Points on a hilly landscape, in no order, each with its height.
A ball rolls from a point to whichever of its 2 nearest points has the largest drop for the distance, and stops where none of them is lower. Distance is the straight distance between rows; heights are no part of it.
k_693 (h 448): [ -9  -6 -15  15  24 -20  32 -22 -15   9 -20 -10 -37 -28  10  -2  -9  -2
  -9 -14   1   8   4   1   6  29  -1  -9   4   0  10   2 -17  13   3  10
 -16 -37 -15 -26 -21  -1]
k_674 (h 378): [-10  -4 -14  20   6  -6 -25   1  10 -11 -12   4 -10 -22  18   5 -19 -13
  11  11  10   8  -9  -7  26   8  22 -36 -18 -20   2   1  24   6  -6  20
 -18 -16   4  11   3  -4]
k_327 (h 341): [ 28 -17 -21  20   2   0 -12 -18  26 -24 -42   8  -2 -16  11 -14 -21   7
  31  -8   8  28  -7 -16  22 -24  20 -14  -6  -8 -14  34   8   1 -17  17
  -4 -10 -19 -17 -45  -4]
k_569 (h 237): [  5 -16 -19  11   9  -6  23  21  -1   2  42  -3  18 -10  14  -3  18 -14
  23  -2  15  -2 -11  12 -31  14 -11   6  21  -1 -43 -18   7 -10   7 -12
  45 -11  42  29  20  12]
k_764 (h 504): [-18  -7   7  -6 -21 -19 -27 -10 -14 -30 -26  -5  25  40 -19  19  -9  -6
 -40  18 -30 -21   4   6  20 -13   9   1   9  24  21  -8 -21   3 -28  -6
 -31   2 -25  -1   3  -7]
k_877 (h 399): [ 20 -18 -23  23 -12   3 -22   0  54 -55 -33 -15   2 -27  13 -12  -1   9
  30  -3  14  28 -11 -20  24 -17  27 -18 -10 -27   2   8  30  -6 -15  16
 -17 -27   7   5 -35   2]
k_269 (h 667): [ -6  12 -26  -8  46  -5   3  16   0   4   6  22   5  -7 -28 -34  -5   2
  -2  32   6  -7  30  42  -7  13  20  -3 -31  18  -1  18   4   8  14   5
 -20 -23  -3 -23   7  -4]
k_243 (h 495): [ 23   7  25  -3 -53  10  -7  28  24 -24  16 -23  -9   7   6  10   3 -16
 -22 -11 -18 -12 -11 -49  20  -7  -1   1  -9 -34  26 -22  17  -5 -16   4
 -10   9  33  38  -2   6]
k_263 (h 72): [-15   0 -16 -17  29  -5   7  -5 -14   4 -24 -16 -14  10   4  37 -10  -7
  13   7   4   3  13  -5  23   6 -33 -23 -15 -19  -8 -29 -11 -26 -11 -11
   8  28 -24   3 -16  18]
k_945 (h 221): [-15  23   6  -3  -9 -10  -3  16 -21   3  20 -24  -1 -43  21  19   2 -26
 -11  12   5  15 -21 -35   3  26  -6  -1  26 -20   1 -36   3  -5   0  17
  16   3  20  36  12  29]
k_663 (h 241): [ 10  -4  -4  12 -19 -11   1  19   7   2  39  28  15  32  -4  13   8 -14
   7   6 -18 -29   0  -2 -21   0   9  11  -6 -10 -13 -17  25 -13 -13   3
  14   7  38  27  26  -5]
k_926 (h 63): [ 12  18 -11  19  15 -25  19   3   8  37  18   5   8  -8   6 -26 -25 -12
   1  14  12   2  13  25 -13  15  11 -11   9  23   3  23 -20  20  17  23
 -22 -34  24 -11  29   1]
k_767 (h 335): [-10 -29 -10  12  -7  17  34  -5  19  -2   8  14  -5  11 -10 -15  31  10
   5 -14   4 -11   6  34 -34  23  10  21 -12  -6 -24  -4  12  -4   5 -15
   7 -20   6  -8  -5 -20]
k_706 (h 506): [ 16  10  41   1 -23   4 -25   1   8 -39  -4  20   7   7 -20 -16   7  17
 -38  -1 -22  -7  22 -14   9  -9  20  17   6  13  42  11 -28   5  -4  -6
 -12 -21  -7  -4  -9  -9]
k_620 (h 352): [  7   1  11  -4 -19  14  -3  -2  18  -9 -14  29  -2  42 -24   4   8   6
   7  10 -20 -22  13  12   6   1  19  10 -24 -13 -15   1  -3 -14 -24 -14
 -13  19  -8   8  -3 -19]
k_797 (h 371): [ 74  10  10   0 -15 -19  -6   9   3  -2 -18  -4   0   4  21  -2   1  20
  26 -15  12   8  -6 -50   5 -38 -28   2  12 -10  48  14 -18 -10  25   9
  12 -11  33  -9 -12  34]
k_128 (h 536): [  1  -7   2 -11  -2  -6 -29   8  -4 -33   5 -17  15  16 -24  -8 -12 -16
 -40   1 -39 -21   8  15  30   0   0   4  -1   3  12   3  -7   9 -17  -4
   1   0 -19  11 -15  -3]
k_25 (h 436): [-25 -13 -31   8   2   4 -50  -6  21 -24 -13  -3  25 -49  15  -8 -27  -9
  12  11  12  36 -17  -1  37  -9  23 -40  -4 -10 -28   9  43   3 -20  20
   8 -21 -15   4  -3   9]
k_329 (h 366): [ -5  13  22  -2  14   8   0  22  21 -12   7  -4 -19  12 -12 -11  -4   3
 -11  15  12 -11  21   9  12  14  -2 -23 -26  -3  10  -3 -10   3  21  -8
 -25 -14   8  -7  19   1]
k_628 (h 649): [ -4  15 -25  -6  49  20   3  -2 -13   6   6  30   3   4 -22 -15  15   8
   7  13  -3  -2  37  36 -33 -19  16   7 -30  24  -1   4  25  -3  18  -8
   4   7 -13 -14  12 -14]
k_672 (h 313): [ -7 -17  26 -20   0   7  26   9  10 -25  -7  -6  -9  51 -21 -10  10  10
 -26  16   9 -14  15  28  19   2 -10  -2 -18  11  -7  -4 -13   5   1 -29
 -27   7  -7 -23   9  -5]
k_979 (h 433): [ 16  16  -6  24  -7 -13  -8  -1  10 -10 -20  33  34  35  -7   1 -22   1
 -10  30 -18 -22   1  16  20   2  17  -4   4   6 -17  19 -29   7 -21 -30
 -25 -17  -8  -1 -21  -7]
k_473 (h 704): [ 14  37   9 -25   1  20 -11  -7  14   3 -18   4 -19 -45  -3 -27   3  -9
   7  -3  -3   9   7   7  -8  15  21  13  -9  -7  24  17 -13  -3   7   5
  -1   8  -5   7  -7  -4]
k_315 (h 272): [  6 -38 -24  -1   3  12 -26  -4  18 -18 -15  13  22 -35 -15 -20  34  18
  45 -26  25   9 -11   8 -36  13  31  16  -2 -15   2  24 -14   3  -1  -6
  31 -21   4  23  -5  -6]
k_893 (h 539): [ 26  10  27 -24  -1   8 -13  10   1 -27  -2  -9 -16   2 -10 -27   5   5
 -37  -3  -1   6  23 -10  -1  -6 -17  14   3  12  50  15   4  -3   3  14
 -15 -20  -2 -11   7  11]
k_727 (h 493): [-50 -16   1  15   9 -20  11 -21 -15  27   8 -25 -19 -34  15  13  -3  10
 -24 -22   9  12  -9  12   9  26  -8   4  24  -1  15   7 -19  17  17   0
 -14 -19 -25 -14   6  -9]
k_443 (h 176): [  0 -14 -24   0 -15  -8   4  18 -10  18  33   1  -1  17  13  23  10  -5
   5 -16 -26 -18   1 -11 -38  -6  -8  24  -6 -17   3 -19  34 -20  -6  12
  28  22  16  26   3   3]
k_367 (h 421): [-17   4  17   9  20   4 -21  16  20 -16   2  12   1 -21 -21 -20  -1   2
  -8  20  19   0   9  18  14  30  14 -19  -5  -7   4  -2 -35  24  19 -18
  -6 -34  15  16  16  -9]
k_860 (h 199): [-23  -5 -15  -4  -6  -3  -3 -35 -26  18 -28 -13  16 -45  11  14 -10 -11
  -6  -7  10  38  -9  -9   9   0 -17  14  40   4 -29   9 -16   1 -15  -3
  20  10 -32  -8 -26   2]
k_629 (h 444): [ 18 -10 -37  12  -8  -8 -54  10  27 -44 -18 -13  31 -37  12  -9 -13 -10
  19   4   4  34 -10   0  30  -7  24 -17   1 -22  -5   4  25  -1 -21   7
  13 -34   2  15 -31  19]
k_796 (h 724): [ -6  32  15 -22  -5  14 -25  -8  13  52   0   2 -18 -49   9 -10 -14  -2
  14 -22   4  11 -11   0 -13   5  19  23 -13  -7  38  27  11   3  28  18
  -7  27 -14   8   9  -5]
k_575 (h 260): [ -1 -28   7 -22   5  -8  29   1   4 -13 -21 -21 -10  50  13   8   2   9
  -1  11   9 -14  12   8   0 -19 -31  -3 -10  16  13  -8  -2 -11   0 -10
 -35  14 -17 -18  12  12]
k_370 (h 632): [ -3   7 -10  12  28  12  26  -1 -28  15   9  34  -6  38 -12   8  24  35
  14   3  -6  -5  29  12 -33 -32 -15  10 -24  20   5 -19   4   3  19  -8
  20  10   5 -30  11 -21]
k_5 (h 369): [-15 -33   5   5 -20  14  23  13  34 -21   3  19 -18  25 -32 -16  45  20
 -14 -25  -3 -20  -1  18   0  30   8  13 -41 -29 -21 -15  13 -15   3 -22
  13 -15   9  -9 -19 -35]
k_533 (h 470): [  7   2  27  14 -28  -2 -21 -11   5 -31 -28  24  33  30  -9  18  -9  18
 -17  20 -15 -15  18  -9  17 -19  20  -3  11  20   5   3 -35   1 -22 -28
 -19  -5 -14  -7 -21  -9]
k_238 (h 556): [-17 -24  10  -7  13 -20  -2  36  -3 -20  39 -27  -7  15  -2  11  14  -1
 -36  10  -1 -29   7   2   5  24 -25 -12  -4 -22   3 -30  12  -7  13 -14
   1 -17  15  25  26  32]
k_826 (h 196): [  9  -7  -4   3   2  16 -13   1   7   1 -12  23   4 -32  -3  -3  47  20
  55 -18  17  13  -9 -26 -45   2  20   7  -6 -10  13  -8 -13   4   5   8
  28  -6  19  21   7   2]
k_799 (h 356): [ -6 -39 -34 -15  38   1 -35  -9  14 -43 -12   8   2 -36 -21 -25  26  20
  29 -21   6  10  -3  14  -2  32  20  13 -29 -31  27  14  -7   4  13 -22
  28 -20 -16   9 -27  -8]
k_311 (h 576): [-15  -1  26 -17   6 -13 -33  -3  -9 -11 -20  10  10   6   6  21  -4  22
  -7  19  25  23  32  -3  10 -10 -20   9  -3  17  46  -7 -30 -11  20 -32
 -12  -5 -33 -10   3  10]
k_395 (h 389): [-40   5  -9 -10  21  17  11 -17 -37  11  26 -18  16 -11  -2  -9  -6 -22
 -18   2   3   6  -6   6  -4 -17 -13 -19  15  41 -28   0  24  12   8  12
  16  12 -13   1  27  -8]
k_609 (h 559): [-20   9  17 -23  10 -15  16   5  -1   4 -29   9  -8   3  30  19  12  14
   2  39  28  18  20 -17  -3   0 -28 -16  -8   7  19 -38 -20 -29   4  -7
 -42  -6  -2 -10  25  33]
k_938 (h 388): [ 13  17  -5  12 -25 -11   3  -3  13 -11 -22  10  40  39  11   8 -10 -22
  -7  29  -9 -10 -16  -7  16   5  17  -5  24  16 -37  11   5 -15 -38 -14
 -28  10  -4   6 -12  -2]
k_595 (h 375): [-13 -20   3  11 -48  -8  -1 -21   9   4 -31  16   7   3   8  31  21  25
  13 -14 -15  31  -4 -32 -14 -29   6  32  12 -15  11 -18 -13 -27 -27   7
 -25  19 -19  -4 -21  -3]
k_377 (h 420): [ 35 -24  -8  -9  -3  25 -16  18   9  -7  34 -17  11  -9   1 -10 -10 -13
   8 -26   1  -5 -13   6  -2 -15 -27  18  11  -8 -24  16  18   2  11   5
  57  16  17  28 -11  17]
k_386 (h 384): [ 30  -2   0 -26   0  39 -11  -7   6   5  30 -11  22 -20  -3 -47 -11 -13
  -3 -16   6   8   2  33 -12 -20   1  21   5  19 -20  40  33   7   9  22
  39  15   5  14  -2   2]
k_147 (h 566): [  2   0 -23  11  17 -11 -11   6 -26  30  35 -10 -20 -29 -10   1 -16 -11
 -10 -33 -28 -15 -16   9 -10  27  -5  13   8 -21  10  11   0  31  10  15
  48 -14  10  25 -21  -7]
k_118 (h 89): [ 32   0  28  -7  -2  33  19 -10  13 -28 -23  11 -10  34 -13 -16   5  12
  11   7  17  -1   2  -9  13 -36  -5 -23  -3  23 -17  11   9   0  -7   7
 -14  14   2 -28  -2  -2]
k_807 (h 307): [ 48  10  17   6   8   5   4   8  16 -18 -21  14 -19  -4  -3 -29   7  16
  25 -19  16  -1   4 -35  -1 -14  -8 -14  -1   0  24  12 -11   8  20  13
   2 -19  27 -16  -6   6]
k_684 (h 520): [  2  -6  29   9 -14  21  -6   5   3  22  36  -7 -17  14 -20  -5  -9   6
 -22 -37 -25  -7 -14  11   9   9   6  14  -1   1  19  18  -1  38   6  21
  21  15   3  -2 -10 -28]
k_681 (h 107): [-34  19  18 -11 -29 -14  -7   0 -25  21   9 -14  -1 -28  22  38   0  -4
 -25  15 -17  15 -15 -20   9  13  -7  16  21 -19  20 -28 -14  -6  -5  -7
   0  23 -14  11   3  13]
k_11 (h 294): [  7 -29 -21  17   3   1  13  -3  14  -3  19   9  20  -1  -5 -14   6   4
  14   6  12  -5  -2  40 -22  18  -1  10  11  -4 -48  10 -13   0   0 -18
  26 -22  14  12   2  -9]
k_632 (h 482): [-27 -22   6  20  33 -21 -18   3   6 -14 -14   6  -7 -11  13   9  -1  11
  -2  14  40  15   5   6  18  23  -7 -33  -3  -6  22 -17 -37  19  32 -20
 -13 -53  10   2  15   8]
k_690 (h 311): [ 29  25  13  14   5  -9 -33 -13   1  19 -10  40  18   7 -18  -3 -26  18
  14  13 -12 -11   2  -2   7 -24  23  -3  11  11  15  33 -31  14  -4  13
  -6  -2   6  -5  -1 -11]
k_948 (h 525): [  1   5  17   1  -9  -1 -33  36   6 -30  24 -29  -4  -4 -10  12  -8 -19
 -37   7 -11 -21   0 -25  25  15  -6 -27  -7 -33  20 -20  18   7   1  -7
  -5  -6  15  36  15  16]
k_660 (h 563): [-28 -11  11 -26   4   3 -22  -8 -17  -3  19 -35  -7   9 -32   0   7   6
 -52 -23 -41 -25   1  28  18  20   2  24  -5   1   9   6 -11  17 -13 -18
  12  12 -34   6 -18 -15]
k_642 (h 191): [  4  -3 -13 -39  19  -2  20   6  -8  15 -19 -23 -11  36  15  20 -12  -9
  14  -4  12 -12  -1   1   7 -23 -45 -16 -18   3  -1 -10  15 -20   4  -5
  -6  44 -23 -12  11  20]
k_99 (h 578): [ -5  -2   2 -12  16  -6   8  38 -14   2  53 -14   0   8 -24  -2  20  -2
 -46   2 -13 -21  12  37 -14  34  -5  12  -6  -4   2 -19  14   0  20  -7
  11 -27  18   9  20  15]
k_725 (h 601): [-10  -7  -1  -2  -2   4  16  -9 -24  -5   2   1 -19  26 -19  -6   7   5
 -26 -16 -33 -11   3   0 -17 -15   3  15 -11  24  24  -4  24  11 -11  28
 -13   7 -16 -25   7 -10]
k_62 (h 263): [-14  -5  -8  12  29  -6   8   1 -25  29  13   8 -10  35 -27  37 -18  14
  14   7  -6 -15  -6  10  10  -8 -36 -19   6   0 -14 -15 -38  19  -2 -14
  37  30  -5 -10   4 -15]
k_561 (h 684): [ 20  22   2 -25  20  14 -23   4  20  -5 -12  22  14 -16 -18 -38   1   3
  -1  26   5  -1  29  29 -12   0  22   6 -26  11  14  30  -7  -4   9   1
 -16 -16   3  -2  15   4]
k_81 (h 468): [ 22  30  33  -1 -42 -11 -11  35  12  -6   3 -19  -1  -5  23  21  -8  -5
 -11   9  -3  -3 -10 -56  16 -10 -14 -13   0 -25  51 -35 -11  -8   8  -2
 -13   3  30  20  13  19]
k_756 (h 584): [ 12  10 -16  -9   3   0  16  -4  -6 -36 -14  -8   9   4   3 -17  -9 -23
 -19  22   8   1   5  -8  17 -13   4 -20  17  22 -27   9  19  -9 -23  15
 -22 -16 -12 -21   7  12]
k_16 (h 326): [ -6  12  13   8  -8   1   4  -1  -9  50  39  -4   3  24  -9  20 -18   0
  21   1   1  -7 -20  17   7   0 -19   6  12  -5 -15   8 -18  19   8  -8
  28  50   4   6  17 -19]
k_217 (h 93): [-32 -10 -34  -5  13   8   0   9 -31   8  18 -11 -12  10   9  35  17  -5
   5 -27 -38 -19   4 -12 -26 -14  -4   4 -31 -15 -11 -39  56 -16  -2   0
  22  40 -11  15  -5  -1]
k_172 (h 304): [  2  25 -14  -3   8 -13 -29   8  -7   4  -3  -8  11 -35  16  17 -20 -37
  12  19   7   6 -14 -15  14  20  13 -31   3 -20 -13 -20   2  -9  -8   7
   7   0  21  30   0  19]
k_952 (h 457): [ 17 -16  15  -3 -18  10 -19  14  22  -4  24 -23  17 -10  16 -16 -21 -14
  -3 -11  19   6  -8  10  12   0 -12   5  11  -4  -8  23  -6   1  17 -13
  14   5   8  26   9   4]
k_587 (h 306): [-21 -25  -2 -10 -27   5  -5 -29 -20   2 -21 -13  12 -14   9  36  10  11
   2  -8   1  34 -15 -19  -8 -26 -10  31  26   1  -8 -11  -3 -16 -24   0
   9  37 -39  -8 -22   6]
k_470 (h 396): [ 11 -15   6   3  -6  12   2   6  16 -34  -7  40 -11  29 -43  -6  29  27
   8 -10 -18 -16   8  -1  -7   8   9  18 -30 -28 -14 -15  -8 -11 -15 -17
  30   4  11  -1 -22 -20]
k_204 (h 186): [-14   7   4  -3   7   2  30 -10 -22  24  -8  -7 -14  32  -1  45  -5  -1
  23   1 -12  -7  -7 -11  11   0 -34  -9   5 -19 -27 -24 -26 -10 -18 -21
  25  41 -16   1 -10   2]
k_889 (h 238): [ 36   4  -1   3   7  -3  22   9  31 -23 -37  29 -12  20 -10 -20  13  19
  37  10  20 -13  14 -22   2 -21  -2 -21 -32 -10  -5  -2  -9 -14  -6  -3
 -20 -18  41 -23 -16   9]
k_239 (h 323): [  4  24 -20   7  21  -3  -1 -35 -31  14 -39   6   5 -53   9   4 -19 -11
  28   7  10  30  -6 -12  12  -8   7 -29  27   4 -23   8  -4  -4 -15  20
  11   2 -16 -18 -25   9]
k_653 (h 187): [  5  42  11  23  29  -5  11   6  -9  36  30  15  -1  -2   5 -12 -25 -10
  11  16  13   7   8  -5 -14  -6   0 -29   5  29   2   2   2  21  23  25
  -3  -4  31  -2  35 -11]
k_919 (h 541): [-32 -17  10  -5   9 -17 -22 -13 -25  -4 -17   4   9  24  -6  28 -12  15
 -19  20   5   8  13  13  16 -12 -23  -1  17  27  19 -11 -25   4  -6 -11
 -22  -2 -32 -17  19   4]
k_914 (h 492): [ 16  14  23  -2 -24   6 -13  13  18  18  25 -26   5  -9   8 -14 -17  -5
 -26 -23 -17  -5  -1  20  19  18   4  23   9  -4  19  28 -28  22  19 -14
  10  -1   7  15  -6 -10]
k_593 (h 248): [-17   4  -6  28  21   1   9  25  11  -7  18  11 -25  11  -4   6   7  -7
   6  -3 -11 -27  -7 -15   0  11  17 -34 -42 -23 -12 -28  35   4  12  -1
   3  -1  22   9   5 -12]
k_991 (h 426): [ 44  22  14   6 -13 -29 -38  25  -5  -2 -11  -1   0  13  14  17 -25   2
   7  10   9   2  -6 -40  22 -27 -27 -23   1 -18  48 -10 -15  -3  16   5
   7  -1  30   4   5  26]
k_996 (h 564): [ 34  15  11  -8 -14  11  11  13   1 -32  10   1   6   7 -18 -29   6 -10
 -28  17   1   0  10   6   0  -4   5  -2   9  15  -8   9  11  -2 -13  11
 -13 -19  21 -18  16  12]
k_544 (h 164): [ 19  -7   4  -9  -3  23  19 -31   0  -3 -32 -16  -7 -25  18 -22  -1   3
   9 -16  14  25   4  11  -9  -6  -6  30  18  16 -11  39 -18  -7  -5  -2
  -2   9 -31 -21 -26   1]
k_872 (h 182): [ 16  18  -9   9  -7 -21  37  -3  -5  46  15 -19  -7  -8  21 -20 -21 -23
 -14  -9  -7  -1 -11  28  -7  24   3   9  23  19  -7  33   1  13  -1  18
 -12 -20   8 -11 -10  -3]
k_670 (h 172): [ 17   9  25  -9  -6  24  22  -4  38 -17 -35  34 -11  27   2 -18  11  24
  24  24  29  -2  23 -10   4 -16  17 -11 -23   6 -14   6 -16 -20  -8 -15
 -42  -1  11 -12  -2  -3]
k_622 (h 528): [-27   0   7 -13  13 -14 -10   8   7 -23 -28   4   1 -14  15  20  15   6
  -4  32  39  10  25  -1   9  24  -3 -27  -7  -8  14 -38 -26 -10  10 -23
 -32 -35   5   7  21  28]
k_958 (h 423): [-37 -17 -20  -5  35   0  39 -14 -25  11  16 -38  -1   6  -9 -17  -2 -10
 -22  -1   1  -9   3  38  -1  13 -16 -15   0  35 -34   5   8  22   8   3
  -1  -6 -27 -26   6  -9]
k_661 (h 259): [ 32   6  -1  -1 -13   6  -2 -25  14   2 -41  -6   9 -19  24  -4 -25  -9
  19 -15  22  30  -2 -16   8 -31   7   8  11   7   1  39   0 -15  -5   7
 -22  26 -28 -23 -31   7]
k_729 (h 401): [-16 -12 -10  17  -6  -7  34 -18   1 -15 -22   3 -14 -31  28 -10  11 -10
  -7   2  13  23  -2 -10 -13  15  12  -5  22   8   0  -4  -3   0  -5  20
 -33 -45  -4 -13  -7   4]
k_713 (h 300): [-25  -3 -14  31   7  15  19   6  22  -7  17  -2 -21 -27  28 -13  12  -8
  16 -18   6  -7  -4 -17 -19  12  36 -19 -36  -6  -4 -17  59   8  23   6
 -10 -15  23  12   7 -19]
k_121 (h 269): [ 11  35  18   5   4  13   1  14  -5  18  42  -6   3 -20  20  -8 -12 -25
  10  16  31  14 -13 -17  -5  -5 -10 -20  17  14  -7   4  25   7  24  18
  12  11  40  15  39   5]
k_705 (h 455): [-56 -16   3  -5  45  -2   8 -18 -18  43  23 -34 -11 -18  -1   7  -3  15
  -9  -3  14  -3   3  34   3  22 -16  -6  -6  14  -1  12 -11  17  24  -4
 -13   0 -30 -14  11 -13]
k_984 (h 348): [-13   0  13 -25 -11  27   0 -24 -11  12  15 -20  17  -7  -1 -27  -5  -8
 -12  -6   4   9 -14  27  -1 -13  -2  19  18  28 -23  25  16   4   0   6
  15  35 -21  10  14 -10]
k_414 (h 590): [-19  15  15 -23  19 -20 -19  -2 -28   9 -24  12 -25  20   2  30  15  25
   1  37  15  19  17 -22  -7 -12 -26   4  -6   4  47 -30  -9 -27  12  -3
 -20  -8 -26 -12  25  25]
k_963 (h 743): [  0   3   4  -3  -2  -4   2  -2  14  59  -1   6 -24 -32  20   4 -12  14
  45 -22  19  11 -13   7 -18   1  -2  30  -9 -19  38  19  -5   1  36   2
  -4  28 -14 -16  10   2]
k_930 (h 165): [ 54   1  41   0 -33  22   8   6  33  -7  -2  30   4  43  -4 -14  17  26
   9 -10   4  -4   7 -13   4 -36   4   1   1  16   7  22   5 -12  -2   7
 -19   4  28 -16   8  -6]
k_927 (h 350): [-24 -19 -10  33   3  -3  32 -15   7   2   3   3 -16 -20  26 -14  -3 -13
   2 -13  12   9 -11 -14 -15  -1  26 -24  -8  19  -2   3  37  15   9  25
 -34 -27  -4 -15  10 -25]
k_959 (h 404): [ 17  32 -27  -8  -2 -13   4 -24  -6  -1 -61 -13  18 -46  24  10   0 -14
  22  10  20  47  12  -9   6  -3  12  -9  25   8 -28   5  -9 -30 -29   6
 -18  -7 -16 -17 -42  30]
k_146 (h 588): [-15   7 -16  18  23 -16  11  17 -18  13  41  -1 -12  -5 -24   1   0 -12
 -22  -6 -21 -30  -3  19 -10  43   2  -3   0 -16 -14 -12  -6  29  12  -5
  35 -24  29  20   5  -4]
k_191 (h 32): [  1  -6 -12   4   1  -3  42 -34 -17  25 -25 -16 -14 -36  22   3  -5   8
  22 -17  17  29 -12  -2 -19   4 -22  27  32  -2 -13  10 -22  -6   4  -2
   9  12 -25 -24 -26   1]
k_27 (h 216): [-26  22  14 -19 -22 -15   4  -3 -29  32   2 -15  -1  18  -1  27 -12 -12
 -10  19 -20  -4 -23  -3  11  -4  -7  18  13   6  11 -14  -7   0 -12  -3
 -12  54 -18  -4  22  -4]
k_348 (h 583): [-27   1   1  -7  -6  12   9 -19 -21   7   7  -8 -21   6 -26   2  15  -4
 -37 -18 -48 -18  -6  17  -6  24  18  22 -10   2  -8   3  24  17 -21   5
   5  14 -30  -6 -22 -32]
k_773 (h 286): [ -7   1  -8  -9 -19 -18   4 -15 -28  21   6 -15  20  21  -1  10 -25 -20
 -12  -4 -18  -8 -27  -6  14 -13 -13  10  34  18 -13   5 -10   4 -19  12
  10  28 -10  -4  11  -1]
k_458 (h 342): [-11  14   1  -2  10   4 -17   3  -5  36  35  -2  21  -1   5   6 -31 -25
  24  12  21   5 -19   5  10 -11 -23 -12  14   2 -24  11   7  -2   8   1
  28  42   9  17  30   4]
k_94 (h 106): [ -1 -14  -4   2 -25  -3  11   9   2  10   9   9  17 -21  16  14  46  25
  47  -4  19  12 -21 -25 -43   5   3  23  26 -10   7 -26 -15 -13   7  -4
  15 -17  32  22  19  15]
k_547 (h 425): [-32 -27  -4   7 -46 -18   3 -31  22  11 -38   3   6  23   8  34   6   3
  14  -9   2  21 -20 -35  -3 -16  19   9  -4  -2 -11 -17  13 -22 -30  16
 -50  33 -28 -11 -13 -21]
k_411 (h 343): [  9  -6   4   2 -42  -4   4 -18 -13 -10 -15 -10  39  39   3  20   2 -13
 -16   5 -21  -7 -24 -10   7 -13  -1  18  40  20 -37  -3 -13  -9 -41 -13
   0  15 -11   8 -14   2]
k_439 (h 617): [  1   3 -14   9  15   8  43 -11 -13  16 -12  18 -33  17   6  -7  31  18
   5 -32 -26  -5  24   3 -30 -18   7  10 -33  12  18 -12  29   4   8   8
 -10   6  -3 -37  -6 -25]
k_556 (h 181): [-34   4 -26  12  32  10   5  14 -32 -11  23  11 -25  11 -19   9  27  -2
 -18 -11 -32 -34  14 -10 -13   5  15 -16 -46 -14 -13 -41  48  -6  14 -16
   3  15  -3   2 -10 -11]
k_431 (h 180): [  2  -7   5  -6 -26  -2  21  21   1   0  37  -1   5  -3  18  -7  32   4
  10   3   4  -4 -15 -11 -32  27  -5  28  24  -2  -3 -25   2  -2   8   1
  26 -19  45  28  24  21]
k_124 (h 297): [ 12  -4  -2  -8   0  16 -11  23   9 -15  19  41  16  48 -27   9  12   3
  16  24 -11 -31  10  10 -18 -13   7   1 -20  -9 -31 -18  20 -28 -10 -18
  16  29  16  19  20   1]
k_987 (h 257): [ -3   6 -22  -7  -2  -7  33 -18  -9  22  -5 -36  -5 -38  26 -29 -14 -29
 -34  -8  -2   6 -12  29   2  36   1  16  26   6 -23  29   4   0  -2   3
  -5 -25 -20   1 -24  -1]
k_416 (h 542): [ 10  -6 -14  16   5  -8  -3   3 -19  21  38  -4 -10  21 -17  15 -22  -9
 -11 -36 -38 -26 -11  14   8   3 -13   6  11 -10  -8  15   1  31 -14  12
  45   9   7   1 -22 -18]
k_265 (h 236): [ 48  -4  11  24  -8   4 -20   4  22  -8  10  30   8  32 -13 -13 -14  12
   9  -6  -8 -19   0   0  10 -26  14  -5   4   3  -5  30  -4   9  -3  11
   1  -4  19  -7  -4  -9]

Where does a ball stop that starts at each point below?
k_764 -> k_681
k_146 -> k_984
k_727 -> k_217
k_796 -> k_681
k_632 -> k_263
k_996 -> k_681
k_238 -> k_118

Call two points neighbours if one is among the 2 nearest of the other. Go from one point of each pair to the other, from neighbour to neighbour, staying as low as possible. Name the highest point that can't be avoided.
k_191 and k_681 -> k_629
k_191 and k_94 -> k_146
k_263 and k_94 -> k_693
k_984 and k_263 -> k_727
k_217 and k_94 -> k_470
k_926 and k_263 -> k_458
k_681 and k_118 -> k_979
